Each row is a point on a landscape with many valleys, with its height.
A ball rolls from a point to whichever of its 2 nearest points has the largest drop for the distance, and stops where none of them is lower. Distance is the straight distance between rows; heights are no part of it.
j_348 height 1.95: [117 121 152  82 176  76 106 116 128 140 136 122 145 120 123 151  84 128
 108 111]
j_812 height 2.75: [185 113 103 134  77 108 176 103 124 186  93 113 101 134 121 103 136 158
 121 101]
j_589 height 1.42: [124  63 107  97 102  94 154  83 122 141  85 122  72 139 127 128  60 123
  84 129]
j_316 height 5.38: [122 168 154  89 250 128 119 125 165 176 152 144 196 108  94 105 161 148
 165  83]
j_803 height 4.50: [143  97  99 151  83 118 138 160 129 144 121 119 144 141 164 148 126 120
 107 141]
j_568 height 5.92: [ 71 118  81  93 127 167 202  90 137 127 147 155  95 143 116  51  64 104
 146 146]
j_518 height 5.02: [120  65 130 109 144  95 133 116  95 122 120 103 126 116 145 146 108  84
 111 149]
j_303 height 5.61: [105  86 123 112 102 167 160  71 138  96 104 149  20 136 104  87  94 118
 107 149]
j_325 height 2.19: [144 132 126 144  81 102 114 148 119 130  99 110 113 139 142 171 131 149
 110 126]
j_962 height 4.82: [ 94 150 149  61 197 125 143  87 167 143 162 161 127 133  91  86  80 125
 129 100]
j_135 height 5.09: [125 182 136 121 237 114 127 134 163 182 136 129 210 135 127 114 157 196
 190 108]
j_950 height 5.74: [ 84 137 108  94 175 133 182 118 161 117 170 142 142 154 139  79  84 113
 160 161]
j_740 height 5.75: [ 81 157 110  78 170 155 190  66 147 158 151 173 105 125  89  37  71 135
 163 107]
j_575 height 2.18: [119 103  92 158  82 135 166 141 126 106 113  92 120 136 187 123 173 147
 153 170]
j_14 height 5.60: [168  82 117 146  62 119 103 164  92 129  66 105 144 119 164 206 120 114
  74 135]
j_829 height 5.72: [128 127 128 138 103 164 149  99 133 116 149 140  86 134 101  70 149 121
 143 141]
j_947 height 4.87: [109 173 159  87 185 148 121 127 173 112 198 174 143 138  96  74 113 114
 132 115]
j_654 height 3.48: [141 122 171 137 112 144  61 129 106  96 126 145 104  99  93 168 112 108
  73 105]
j_902 height 3.11: [137 130 116 124 123  83 150 109 122 153 110 106 110 130 143 134 131 162
 147 126]
j_863 height 1.70: [105  99 145  84 163  78 124 101 130 132 128 127 115 132 122 143  68 116
 105 130]
j_169 height 3.70: [160 130 137 115 178 114 143  95 130 188 143 133 149 104  93  97 133 128
 151  93]
j_419 height 2.86: [165 133 144 143 104 138  76 136  41 107  72 118 153  79 123 228 127 116
 103  94]
j_776 height 7.99: [ 83 131 115 111 168 117 152 159 142 103 169 122 158 144 158 120 117 111
 154 166]
j_377 height 5.54: [128 152 127 169 104 175 117 145 148  91 161 139 130 145 126  92 164 121
 153 158]
j_777 height 8.06: [ 93  93 100 103 145 124 184 112 118 109 144 113 117 139 144 103 118  96
 159 172]
j_484 height 5.81: [105 153 151 122 123 178 134 114 152  68 159 150  72 151 106  75 141 121
 145 159]
j_769 height 2.00: [141 133 123 134 103 118 131 123 162 165 144 156 112 141 104 104  98 140
 102 105]
j_502 height 5.28: [174  67 118 151  34 141 133 140 123 133  61 117  80 137 139 158 142 132
  58 121]
j_513 height 5.53: [143 131 105 157  98 151 152 111 135 136 141 130 108 137 112  71 167 134
 158 133]
j_617 height 5.55: [105  98 119 129  80 173 165  88 146  95 111 145  22 150 114  86 126 128
 120 154]
j_983 height 3.06: [160 129 117 123  92  79 147 111 130 165  88 107  98 142 138 148 117 177
 114 108]
j_253 height 6.79: [109 188 143 136 168 131 107 145 128  93 151 112 176 130 155 117 181 160
 194 146]
j_724 height 5.73: [150 122  85 142 138  82 163 146 131 196 132 112 174 130 158 133 124 151
 151 131]
j_270 height 4.88: [125  53  97 143  72 160 168 126 126 117 100 120  76 139 137 114 135  97
 109 163]
j_470 height 4.02: [167 102 103 132 129  95 148 130  96 173 117 112 157 110 142 141 127 110
 128 122]
j_618 height 5.65: [144  92 109 159  80 130 103 164  73 114  76  95 159 108 174 219 130 111
  86 139]
j_167 height 5.25: [129 180 146 120 190 106  87 156 121 160 136 134 209 110 125 172 125 142
 133  78]
j_815 height 5.45: [ 88 153 170  69 190 147 130 108 148  79 172 145 116 137 109  83 126 101
 143 130]
j_259 height 2.68: [124 155 122 118 142 120 137 128 173 160 170 161 133 156 108  95  90 138
 122 117]
j_365 height 3.84: [199 145 105 155  92  97 134 158 111 200  97 113 167 120 148 156 139 163
 127  97]
j_192 height 3.31: [183  96 104 129 100 104 167  95 110 192 105 128 107 117 109 107 115 123
 111 105]
j_524 height 2.54: [100 150 127 133  84 108 126 133 169 106 124 139  88 170 140 141 108 171
 115 138]
j_538 height 5.35: [133  85 146 157  81 174 101 124 134  80  91 137  41 128 118 148 160 114
  97 154]
j_943 height 5.89: [103 176 142  94 185 158 151 110 150  72 169 133 134 152 125  57 156 130
 189 154]
j_906 height 1.51: [144 121 111 125  95 114 152  98 159 181 126 156  94 140  97 104  76 140
  93 102]
j_479 height 5.12: [136  87 118 161  40 165 119 159 166 107  99 142  80 159 144 141 136 124
  77 138]
j_713 height 3.44: [173 116 123 139 117 100 100 145  58 140  84  95 161  90 142 201 129 110
 108 105]
j_870 height 6.07: [ 78 135  71 104  94 179 204  83 143 129 126 154  77 151 118  37  76 136
 157 138]
j_201 height 5.51: [ 73 172  87  89 174 156 208  88 163 164 145 171 126 148 104  44  62 152
 176 126]
j_311 height 1.96: [110 136 126  95 216 125 163 116 143 150 170 136 176 124 117  88 137 108
 174 119]
j_891 height 4.97: [131 163 164 153 114 171  63 142 110  87 147 144 136 101 101 145 152 103
 111 113]
j_854 height 4.89: [151 116 124 142 111 134 139 126 127 152 154 135 122 117 104 103 139 109
 126 120]
j_83 height 2.67: [176 128 130 140  64  90 131 126 110 155  85 107  94 134 136 155 137 166
 106 104]
j_855 height 2.62: [172 116 132 162  68 147  79 155  60 104  56 113 135  92 137 221 132 119
  82 110]
j_703 height 4.59: [142 171 152 136 140 121  84 132 141 151 152 154 147 124  90 130 119 131
 107  83]
j_486 height 1.98: [125 182 149 155 140 160  73 156  98  99 145 130 188  96 114 142 173 116
 154 110]
j_184 height 3.85: [121  70 123 121 101 139 144 100 134 124 124 145  80 132 108 109 103  91
  93 142]
j_594 height 5.22: [120  78 116 147  64 173 133 145 172  90 109 144  62 166 143 131 123 115
  83 164]
j_574 height 5.17: [175  91 133 145  49 129 116 129 121 134  84 125  80 127 123 159 122 127
  64 110]
j_250 height 7.38: [150 142  95 149 142 106 171 104 129 188 117 106 145 130 137  88 161 182
 190 129]
j_331 height 5.40: [106  75 146 112 137 144 108 123 136  79 136 138  78 130 121 145  93  77
  82 157]
j_120 height 7.81: [111 149 133 119 178  97 118 154 116 141 136 111 197 119 162 169 132 144
 151 124]
j_686 height 4.55: [143  89 118 151 105 154 109 153 112 126 148 131 140 112 118 127 141  76
 107 130]
j_128 height 3.12: [148 139 132 101 178 114 154  81 140 197 135 154 122 110  79  85 112 146
 136  84]
j_844 height 4.22: [125 159 116 120 224 107 160 120 163 193 137 134 190 142 127 101 139 182
 184 120]
j_750 height 3.59: [121 109 170 132 123 158  62 125 126  72 126 137  83 110 103 157 124  97
  81 130]
j_272 height 4.58: [136 145 153 136 113 117  81 143 140 129 145 151 124 127 105 145 114 118
  96 106]
j_133 height 4.34: [125 138 150 131 125 143 100 132 147 109 162 153 113 130 102 108 120 108
 110 128]
j_899 height 2.15: [115 125 138 137  76 126 109 129 156  93 110 133  54 159 128 146 121 152
  93 141]
j_7 height 0.44: [ 95 162 161 140 126 139  66 156 109  70 133 120 135 120 139 180 145 131
 124 134]
j_327 height 5.33: [ 91 168 160  77 197 126 130 121 154  95 169 128 149 138 128  97 139 127
 159 134]
j_559 height 4.39: [155 108 111 172  78 159 112 162 110 120 126 125 138 120 131 141 160  90
 108 137]
j_200 height 4.93: [147 102 129 162  56 159  91 161 142 112 111 146  96 130 123 163 128 114
  63 128]
j_354 height 4.83: [ 96  78 111 138 112 160 152 132 131  76 123 123  79 144 148 116 145  96
 131 195]
j_643 height 5.83: [ 77 123  93  91 159 142 199  96 144 129 157 147 120 146 123  65  70 112
 153 149]
j_418 height 5.34: [151 156 129 175  97 163 107 145 128 126 150 133 144 126 112 101 174 128
 145 125]
j_195 height 6.83: [144 174 109 160 167 137 144 138 169 174 149 132 189 145 124  74 158 185
 198 126]
j_372 height 1.97: [115 153 160 111 147  83  95 121 130 123 126 116 129 132 130 170 119 158
 129 115]
j_186 height 5.70: [120 161 124 139 125 161 144 129 160 102 167 143 124 154 119  60 153 132
 165 151]
j_438 height 7.37: [138 162 123 140 202 102 143 149 123 180 132 113 214 115 156 144 156 169
 180 124]
j_216 height 4.05: [195  88 124 151  83 129 113 136  70 153 101 111 131  92 121 161 141  93
  98 106]
j_959 height 3.92: [188 105 135 107 156  91 138  99  99 195 115 121 141  95  99 126 108 101
 108  92]
j_261 height 4.60: [155 142 171 108 172 126  77 119  79 145 126 127 178  66  98 167 137  95
 110  74]
j_219 height 6.99: [132 138 109 155 144 118 148 132 106 138 134  96 159 113 161 112 180 149
 193 149]
j_178 height 5.79: [ 95 110 104 128 116 150 158 144 150  99 160 135 118 164 146 106 115 100
 133 171]
j_278 height 5.85: [172 175 124 161 154 116 115 132 109 175 117 108 181 109 130 129 180 178
 191 102]
j_842 height 2.01: [108 107 158 111 125 104 109 107 126  98 111 125  65 142 123 153 101 137
 101 142]
j_732 height 1.76: [107 134 151 123 168 132  89 153  97 102 140 124 180 100 135 168 137  87
 135 122]
j_707 height 4.90: [ 96  81 119 128 135 151 138 135 113  71 134 114 104 128 147 133 144  79
 136 189]
j_892 height 3.74: [102 134 179  89 166 131  65 133 125 100 149 150 149 110 102 147 106  87
  92 106]
j_689 height 8.20: [114 105  79 139 103 100 175 145 142 151 131 105 140 153 181 126 124 162
 147 158]
j_129 height 2.93: [150 157 116 168  74 122  86 177  90 124  89 116 166 109 149 200 130 142
 102 112]
j_591 height 6.13: [120 152 156 103 186 152 135 106 143 121 174 147 138 115  94  61 156 107
 164 112]
j_925 height 5.07: [105 171 160  97 169 151  99 145 168  96 188 161 142 140 103 105 115 104
 117 120]
j_468 height 5.15: [142 155 140 172 101 162  84 150 112 113 145 136 138 107 110 132 161 109
 128 120]
j_609 height 3.88: [123 138 173  91 173 112  76 118 139 129 157 147 137 104  95 134 108 103
  93  95]
j_317 height 5.67: [ 76 127 124  72 191 114 167 115 153 123 165 148 150 150 127  96  80 106
 149 139]
j_831 height 7.62: [123 177 125 142 183 103 112 154 116 158 130 111 211 108 151 163 155 164
 165 114]
j_310 height 1.58: [103 127 117 154 122 152 117 164 112  84 151 112 152 133 151 133 160 108
 152 170]
j_204 height 2.24: [100 140 164 112 131  98  94 122 120  98 116 116  93 137 133 163 117 142
 117 138]
j_144 height 3.27: [103 159 129 102 182 117 135 133 179 150 172 159 161 146 120 103  93 131
 134 120]
j_20 height 5.32: [135 154 106 161 120 104 124 158 141 145 135 118 166 143 152 140 134 164
 145 127]
j_837 height 5.58: [144 168 121 157 113 101 105 171 126 158 124 119 183 122 150 176 129 159
 134 108]
j_324 height 3.30: [ 86 173 178 102 170 129  68 152 123  80 154 129 164 116 121 167 132 117
 130 112]
j_794 height 4.77: [149 120 137 153  82 141  90 155 136 132 140 150 123 129 111 141 115 111
  78 109]
j_856 height 2.73: [135  82 107 119 123  87 175  95  89 145  92  87 105 119 154 133 134 130
 143 143]
j_109 height 3.14: [146 137 141 138 123 118  79 141  63 115  97 108 154  91 129 191 137 108
 121 106]
j_951 height 5.30: [159 136  99 139 177  83 154 143 125 211 119 121 197 122 146 145 123 156
 149 112]
j_507 height 5.20: [117 122 153 160 106 151  74 135  91  70  87 113  94 107 137 187 160 121
 111 146]
j_747 height 5.59: [ 90 128 146  65 199 113 129 124 146 111 168 139 155 134 126 119  91  85
 129 131]
j_680 height 5.50: [ 80 110 163  75 186 134 115 137 134  75 166 139 139 128 126 126 106  67
 115 156]
j_958 height 4.91: [149  58 124 140  95 137 113 135 100 117  98 122 107 113 133 158 117  77
  70 150]
j_588 height 4.54: [140 130 163 106 176 109 115 101 102 139 135 116 132  96  96 121 140 112
 139 100]
j_370 height 1.56: [107  73 129  83 136  91 144  82 126 127 118 124  89 135 120 128  58 108
  94 136]
j_692 height 5.10: [137 105 149 157 107 185  57 140  66  78  86 135 118  86 111 204 133  83
  77 125]
j_534 height 3.94: [126 153 123 119 168  86 145 123 155 172 141 134 150 141 123 121 111 162
 155 117]
j_21 height 6.04: [ 96 162 137  98 144 144 144  93 168 117 163 162  95 144  97  59 103 137
 141 125]
j_936 height 2.48: [148  89  86 166  48 130 176 141 127 133  95  93 119 140 179 124 181 159
 135 156]
j_833 height 3.78: [202 110 130 138  90 128  98 131  45 144  74 101 144  87 130 186 135 107
 100 104]
j_446 height 4.38: [167 142 150 121 162 112  92 126  97 164 129 135 163  93  95 149 117 109
 107  82]
j_644 height 4.11: [113 122 137 112 126 159 131 122 157 101 175 170  98 138  97  85  99  91
 107 145]
j_952 height 8.26: [140 112  76 144  76  88 183 145 144 177 105  98 145 147 181 131 135 176
 132 137]
j_673 height 5.82: [158 139 121 140 127  88 103 160 107 169 114 120 189 111 140 182 104 138
 101  99]
j_605 height 3.26: [184  97 103 143  55 116 178 121 112 164  77 101  98 139 149 123 159 154
 123 105]
j_768 height 5.88: [104 139 117 129 114 177 148 146 162  74 174 156 114 161 134  86 118 106
 130 182]
j_152 height 6.57: [111 191 153 129 159 139 106 147 163 111 166 145 172 143 121 105 144 156
 165 130]
j_809 height 5.31: [183 164 108 168 140 103 136 140 121 197 110 112 178 118 141 130 158 181
 171 107]
j_130 height 2.45: [107 147 161  96 185  84  90 131 131 134 136 125 162 123 132 165 108 132
 120 100]
j_628 height 5.91: [ 85 161 125  82 161 148 174  67 161 133 157 162  86 139  81  55  76 138
 144 121]
j_915 height 3.32: [114 142 102 118 133  77 154 127 160 162 134 129 129 152 141 125  90 165
 129 126]
j_240 height 5.04: [151 143 104 138 188  97 176 120 146 216 123 130 174 131 122 104 128 185
 182 115]
j_858 height 2.17: [151 134 138 118 126  94 130  96 121 158 116 126  96 121  99 127 112 140
 113 102]
j_36 height 4.85: [130 139 166 136 135 168  53 139  91  89 143 149 153  78  94 160 139  86
  91  97]
j_117 height 3.36: [198 133 102 164  82 114 140 145  98 174  99 102 149 117 153 140 166 152
 133 105]
j_506 height 5.08: [100 170 142  96 210 113 135 126 162 131 159 127 173 148 137 110 146 156
 177 130]
j_176 height 4.68: [166  98 127 142 108 144 118 127 103 145 139 134 124 107 101 121 141  82
 102 117]
j_738 height 6.16: [123 109 131 146 107 151 112 138 132  90 136 132  95 134 127 129 147 101
 122 159]
j_48 height 1.93: [165 145 113 133  85 107 173  87 134 180 100 126  86 140 113  96 129 175
 140 100]
j_456 height 5.56: [104  80  95 144  57 123 158 148 154  99  82 104  82 160 190 151 133 156
 102 168]
j_428 height 8.15: [101  95  80 128  95 107 192 124 132 138 115 101 116 149 170 108 122 141
 156 161]
j_42 height 3.76: [129  75 139 121 107 159 120 101 129 105 125 148  52 116  97 110 125  93
  89 146]
j_75 height 1.80: [140 112 155 113 113  99  99 100 115 126 113 130  85 131 107 148 103 126
  88 111]
j_492 height 5.21: [167 141 113 156 116 137 144 125 136 168 146 135 137 121 107  83 158 136
 148 115]
j_43 height 5.23: [177  83 107 126 102  81 125 153  94 170  95 102 157 115 154 176  95 110
  86 122]
j_739 height 6.88: [110 157 126 136 148 127 139 131 125  96 147  98 155 135 158 106 171 152
 189 170]
j_30 height 5.76: [139 155 138 121 168  96  92 159 113 169 128 129 201 106 134 183 107 124
 110  89]
j_839 height 6.62: [143 178 121 142 177 147 139 124 185 166 166 154 176 145 102  54 142 172
 185 121]
j_50 height 3.46: [115 151 116 106 228 121 171 107 161 198 150 143 171 134 107  90 121 159
 178 106]
j_80 height 4.19: [129 161 167 108 177 118  92 130 147 145 161 149 163 107  95 130 121 122
 118  86]
j_685 height 5.57: [100 137 169  97 159 164 110 111 136  70 164 140  96 124 104  97 142  96
 134 141]
j_108 height 1.92: [119  87 106 116  93  72 172 104 112 133  78  90  80 143 177 155 112 170
 125 149]
j_638 height 5.63: [ 90  96 101 131  86 116 159 144 139  93 113 109  96 161 182 137 123 148
 129 182]
j_759 height 5.13: [141  70 120 113 131  83 119 127  98 143 104 103 143 116 145 166  89 100
  98 135]
j_350 height 5.26: [129  95 149 154 100 160  96 127 103  69  87 112  64 120 134 166 165 110
 110 155]
j_172 height 3.71: [ 96 173 137  76 211 130 150 136 192 138 185 155 177 158 124  85 101 136
 152 121]
j_380 height 1.52: [116  77  92 118  66  97 176 105 136 136  65 102  70 158 164 142 104 164
 101 139]
j_255 height 4.86: [162  55 131 141 109 140 101 123  93 129 117 129 116  96 113 141 103  62
  69 133]
j_444 height 2.69: [126 132 128 139 131 100 136 117 110 126 123 100 121 126 138 138 148 145
 154 137]
j_257 height 7.16: [138 132  97 143 146  93 168 115 105 168 117  91 151 119 161 116 161 163
 184 139]
j_99 height 2.20: [ 91 159 167  74 219 132 101 152 131 114 155 124 208  98 128 142 152  97
 150  95]
j_23 height 3.75: [166 174 153 135 164  99 113 117 121 170 125 122 150 117 107 139 145 166
 148  87]
j_887 height 1.83: [ 97 142 115 111 155 118 171 106 141 129 152 120 124 142 142  92 127 140
 188 148]
j_853 height 5.14: [125 136 160 152 115 166  63 142  75  75 104 122 128  89 117 197 144 102
 107 125]
j_229 height 4.84: [117 120  96 150  69 130 155 143 163 127 132 127 111 160 151 112 127 146
 130 142]
j_263 height 2.83: [130 201 155 130 200 147  83 147 135 145 150 134 214  93 106 137 173 143
 167  81]
j_104 height 1.16: [108 172 144 142 127 109  91 157 122  99 130 113 149 133 156 176 137 161
 139 135]
j_367 height 4.92: [151  88 125 143  76 141 109 130 148 133 131 152  94 130 108 119 106  93
  63 118]
j_151 height 5.44: [122  94 133 139  76 169 143 107 144  93  95 138  33 148 119 115 146 125
 107 147]
j_667 height 5.49: [170  85  96 140  58 108 132 169  94 153  74  97 141 126 181 192 120 131
  74 128]
j_243 height 7.93: [ 95 130 115 116 165  93 139 142 125 133 149 111 170 132 160 140 123 133
 158 149]
j_520 height 4.75: [127 153 172 122 160 145  54 131  79 106 131 129 168  70  92 175 140  93
 110  77]
j_58 height 1.79: [128 113 141 151  65 138  96 141 135  86  89 125  74 144 146 178 138 146
  91 142]
j_124 height 4.62: [109 153 170  85 185 128 111 105 164 132 178 168 131 119  82  91 102 119
 114  96]
j_290 height 4.79: [162  98 142 133 122 135  89 130  92 139 137 134 127  88  97 139 114  73
  79 109]
j_314 height 6.10: [ 98 151 132 121 115 101 141 104 143 112 125 116  87 157 141 119 130 179
 160 141]
j_10 height 5.46: [ 90  98 163  92 165 143 107 127 134  66 155 141 101 128 119 131 107  75
 105 157]
j_332 height 4.53: [190 151 107 147 148  99 134 154 104 204 104 113 187 110 132 159 136 155
 138  90]
j_551 height 4.67: [128  90  82 144  56 123 168 154 158 145 115 126 119 157 165 129 124 144
 106 151]
j_977 height 2.90: [ 99 138 124 120 120  85 131 129 163 128 140 131 110 165 145 140  86 163
 118 132]
j_927 height 4.15: [185 120 144 131 140 106 116 115 108 185 129 142 141  95  94 134 116 104
 105  82]
j_627 height 2.33: [115 129 131 125 145 117 140 113 121 116 144 118 117 132 128 115 136 119
 156 148]
j_68 height 3.39: [141 128 155 131 114 126  59 143 100 114 116 139 139 101 108 186 101 107
  72 101]
j_601 height 4.63: [114 166 144 107 200  96 130 124 142 155 142 120 168 128 129 125 137 162
 168 114]
j_338 height 4.26: [146 150 155 118 182 125 117  99 112 150 146 126 156  98  95 109 159 126
 161  96]
j_677 height 4.49: [152 188 153 140 157 107  89 139 116 160 121 132 173 106 113 165 138 159
 129  83]
j_57 height 4.74: [116  75  99 154  81 161 155 149 137  95 123 124  97 145 153 111 145  99
 125 173]
j_600 height 0.84: [137 130 102 122  96 110 172  84 155 175 113 141  84 147 102  91  95 168
 122 107]
j_934 height 4.99: [126  68  93 134  64 141 182 104 131 128  88 111  70 144 145 109 131 127
 116 146]
j_206 height 1.75: [114 147 132 161  89 124 100 160 112 107 111 110 125 132 159 175 148 148
 127 140]
j_774 height 5.27: [ 86 177 108  87 196 131 187  95 178 165 153 168 140 150 105  63  73 168
 167 118]
j_876 height 5.37: [ 93  87 132 125 115 150 123 135 156  86 142 153  83 150 126 128  94  90
  87 165]
j_469 height 2.32: [149  79 116 117  95  84 157  99  90 138  70  87  83 128 155 157 123 140
 121 139]
j_827 height 6.03: [ 90 161 116 120 118 159 170 102 158  75 139 131  88 168 130  68 131 158
 173 166]
j_720 height 6.02: [106 128 128 129 101 123 145  97 132  96 115 113  63 150 133 114 137 165
 149 153]
j_189 height 5.19: [148  84  96 144  50 140 183 101 118 133  80  99  69 132 147  98 170 143
 132 141]
j_72 height 4.23: [173 103 114 166  78 151 103 159  83 128 107 115 146 104 128 168 151  93
 103 122]
j_590 height 2.10: [157 101 136 162  56 153  93 151 107 100  72 114  81 124 137 189 152 133
  84 132]
j_795 height 6.11: [ 93 139  95 129  85 174 188  99 161  93 128 139  75 166 131  49 130 156
 165 174]
j_212 height 4.98: [145  67 144 150  94 155  88 143 109  96  91 129  85 105 120 169 129  87
  70 139]
j_217 height 0.94: [109 119 115 104 181 106 175 107 136 160 150 125 152 126 123  93 124 124
 170 127]
j_771 height 5.03: [ 88 165 136  79 198 134 161  96 183 154 171 172 135 142  91  66  86 148
 145 104]
j_215 height 5.29: [ 96  86 121 136  89 144 130 148 157  83 115 140  75 165 149 146 108 112
  87 171]
j_349 height 3.54: [ 91 160 184  89 177 133  75 143 137  63 158 146 136 129 120 150 121 104
 114 125]
j_363 height 4.78: [128 105 165 122 142 116  91 112  69 100 107  97 115 100 123 167 141  98
 117 126]
j_775 height 1.40: [107 145 129 141 157 138 103 156 110 100 152 117 174 117 141 147 157 101
 158 138]
j_510 height 2.80: [165 144 146 117 153  88 131  96 101 174 111 109 117 116 107 133 132 153
 142  93]
j_912 height 0.96: [106 143 150  99 199 131  85 148 101 123 149 122 213  82 130 169 135  83
 138  97]
j_369 height 3.65: [190  82 112 124 116  95 147 112  98 184 107 117 133 109 119 133 101 104
 102 104]
j_273 height 5.36: [182 112  98 140  82  80 139 161  99 173  88 100 154 123 168 184 116 137
  92 114]
j_558 height 2.37: [174  86 141 158  57 163  83 155  85 105  51 120 101 105 138 208 135 111
  62 118]
j_443 height 5.98: [ 97 178 143  86 199 168 165  99 158 108 174 157 138 134  98  39 144 121
 179 127]
j_244 height 4.76: [128 159 156  95 219 132 120 117 140 154 155 136 178  99  88  98 161 119
 160  88]
j_65 height 6.41: [121 197 144 124 182 140 117 137 182 141 174 157 165 146 111  78 139 163
 173 123]
j_718 height 2.38: [126 179 141 170 112 156  77 155  81  99 122 124 182  99 126 175 168 129
 142 117]
j_450 height 2.64: [101 150 110  95 222 142 175 115 168 160 167 148 178 131 114  64 118 131
 182 129]
j_698 height 4.33: [147 104 102 151 109  99 142 161 108 158 124 106 164 123 162 161 130 115
 121 134]
j_384 height 3.28: [162 125 142 151  77 125  66 159 107 120 101 138 139 116 123 197  98 118
  66 100]
j_566 height 6.29: [144 176 135 152 141 106 120 113 113 139 121 107 145 122 134 120 175 181
 186 120]
j_527 height 5.68: [117 137 147 118 138 162 134  92 132  97 155 144  83 124  94  77 149 109
 139 135]
j_802 height 5.11: [132 139 102 152  99 115 143 151 154 151 139 129 140 153 140 112 130 150
 140 129]
j_826 height 6.21: [ 76 147  69 114  86 175 211  92 149 119 117 144  86 170 138  35  95 166
 176 160]
j_694 height 5.05: [146  80 156 152 100 160  56 136  95  80  76 135  92  94 116 196 117  94
  57 133]
j_968 height 4.95: [ 99  87 131 111 153 118 128 138 114  96 137 117 120 126 144 145 114  83
 126 163]
j_439 height 5.96: [104 123 132 142 107 187 131 147 166  62 158 157  87 162 122 101 129  94
 114 181]
j_366 height 3.67: [126  83 163 129 126 163  85 105 110  81 110 138  56 109 100 144 127  88
  94 143]
j_76 height 3.96: [107  93 121 109 123 157 148 104 143 111 152 155  82 137 110  86 100 100
 115 143]
j_500 height 7.09: [137 167 103 158 186 124 143 151 146 175 138 118 214 127 154 109 163 183
 200 137]
j_315 height 5.93: [103 143 138 134 103 151 132 111 145  79 130 134  62 159 121 102 148 143
 146 159]
j_185 height 6.06: [112 130 142 151  97 181 101 157 149  64 134 146  94 152 133 133 141 105
 110 167]
j_511 height 6.68: [120 188 145 148 136 140 102 142 146 101 151 121 160 151 130 101 163 160
 180 135]
j_34 height 8.03: [ 86 111 119 105 170 126 164 129 125 103 165 117 146 137 155 109 123  84
 157 161]
j_674 height 5.47: [128  70  99 152  42 126 156 159 133 121  83 100 104 155 190 165 146 145
  91 156]
j_400 height 4.61: [129  96 103 169  75 165 140 161 135 112 138 126 128 141 154 117 159 103
 121 164]
j_808 height 5.39: [155  70 107 157  48 138 146 151 125 127  79 107 103 140 165 160 151 124
  91 138]
j_242 height 2.85: [181 116  94 161  48 116 167 145 116 162  88  94 128 136 162 125 178 162
 135 127]
j_223 height 2.92: [ 93 172 178  87 196 137  78 151 131  93 165 135 188 113 126 147 144 112
 142 101]
j_361 height 2.61: [150 135 138 113 146 110 145  72 127 172 131 143  94 114  83  89 111 139
 122  94]
j_765 height 1.07: [119  90  96 103  91  82 181  91 131 152  78 114  70 151 138 128  73 163
 108 122]
j_474 height 5.71: [ 86 115 106 133 114 130 151 156 142  84 147 116 124 154 179 131 127 123
 145 182]
j_374 height 8.10: [ 90  82  70 120 111 129 204 105 122 132 127 120 107 146 161  94 115 112
 160 166]
j_254 height 1.13: [128 201 162 139 162 157  72 149 125 111 156 140 192 109 103 125 170 132
 162  95]
j_922 height 1.85: [114 126  99 163 108 147 140 155 122  91 138 102 141 136 170 122 175 129
 165 178]
j_889 height 4.70: [131 114 170 109 153 114  93 106  95 110 127 118 109 103 106 149 134 101
 112 112]
j_146 height 6.20: [115 180 133 117 157 139 144 106 176 131 171 154 132 144 101  67 124 155
 163 119]
j_960 height 2.66: [133 178 123 179  97 139  83 168  86 111 112 115 188 108 147 196 146 152
 130 108]
j_225 height 5.06: [164  87 107 139  62 134 134 128 132 149 112 140  96 136 117 122 118 119
  76 113]
j_362 height 5.80: [111 181 124 126 146 155 148 118 162  94 164 137 136 162 128  50 145 155
 198 155]
j_41 height 3.13: [161 136 120 158  60 113  90 171 107 134  97 124 149 121 140 200 113 144
  77 102]

Where does a ball stop that starts at each point below?
j_802 -> j_600
j_943 -> j_600
j_146 -> j_124
j_538 -> j_58
j_354 -> j_58
j_952 -> j_600
j_270 -> j_58
j_184 -> j_254
j_278 -> j_775
j_261 -> j_600
j_703 -> j_912
j_829 -> j_58
j_826 -> j_272

Call two points neighbours if one is among the 2 nearest of the other. Go from one point of each pair to the other, from neighbour to neighbour, staying as low as possible. Name the highest point that can't be avoided.
j_765, j_858 -> j_130
j_217, j_254 -> j_703
j_58, j_858 -> j_363
j_217, j_775 -> j_324
j_372, j_858 -> j_204
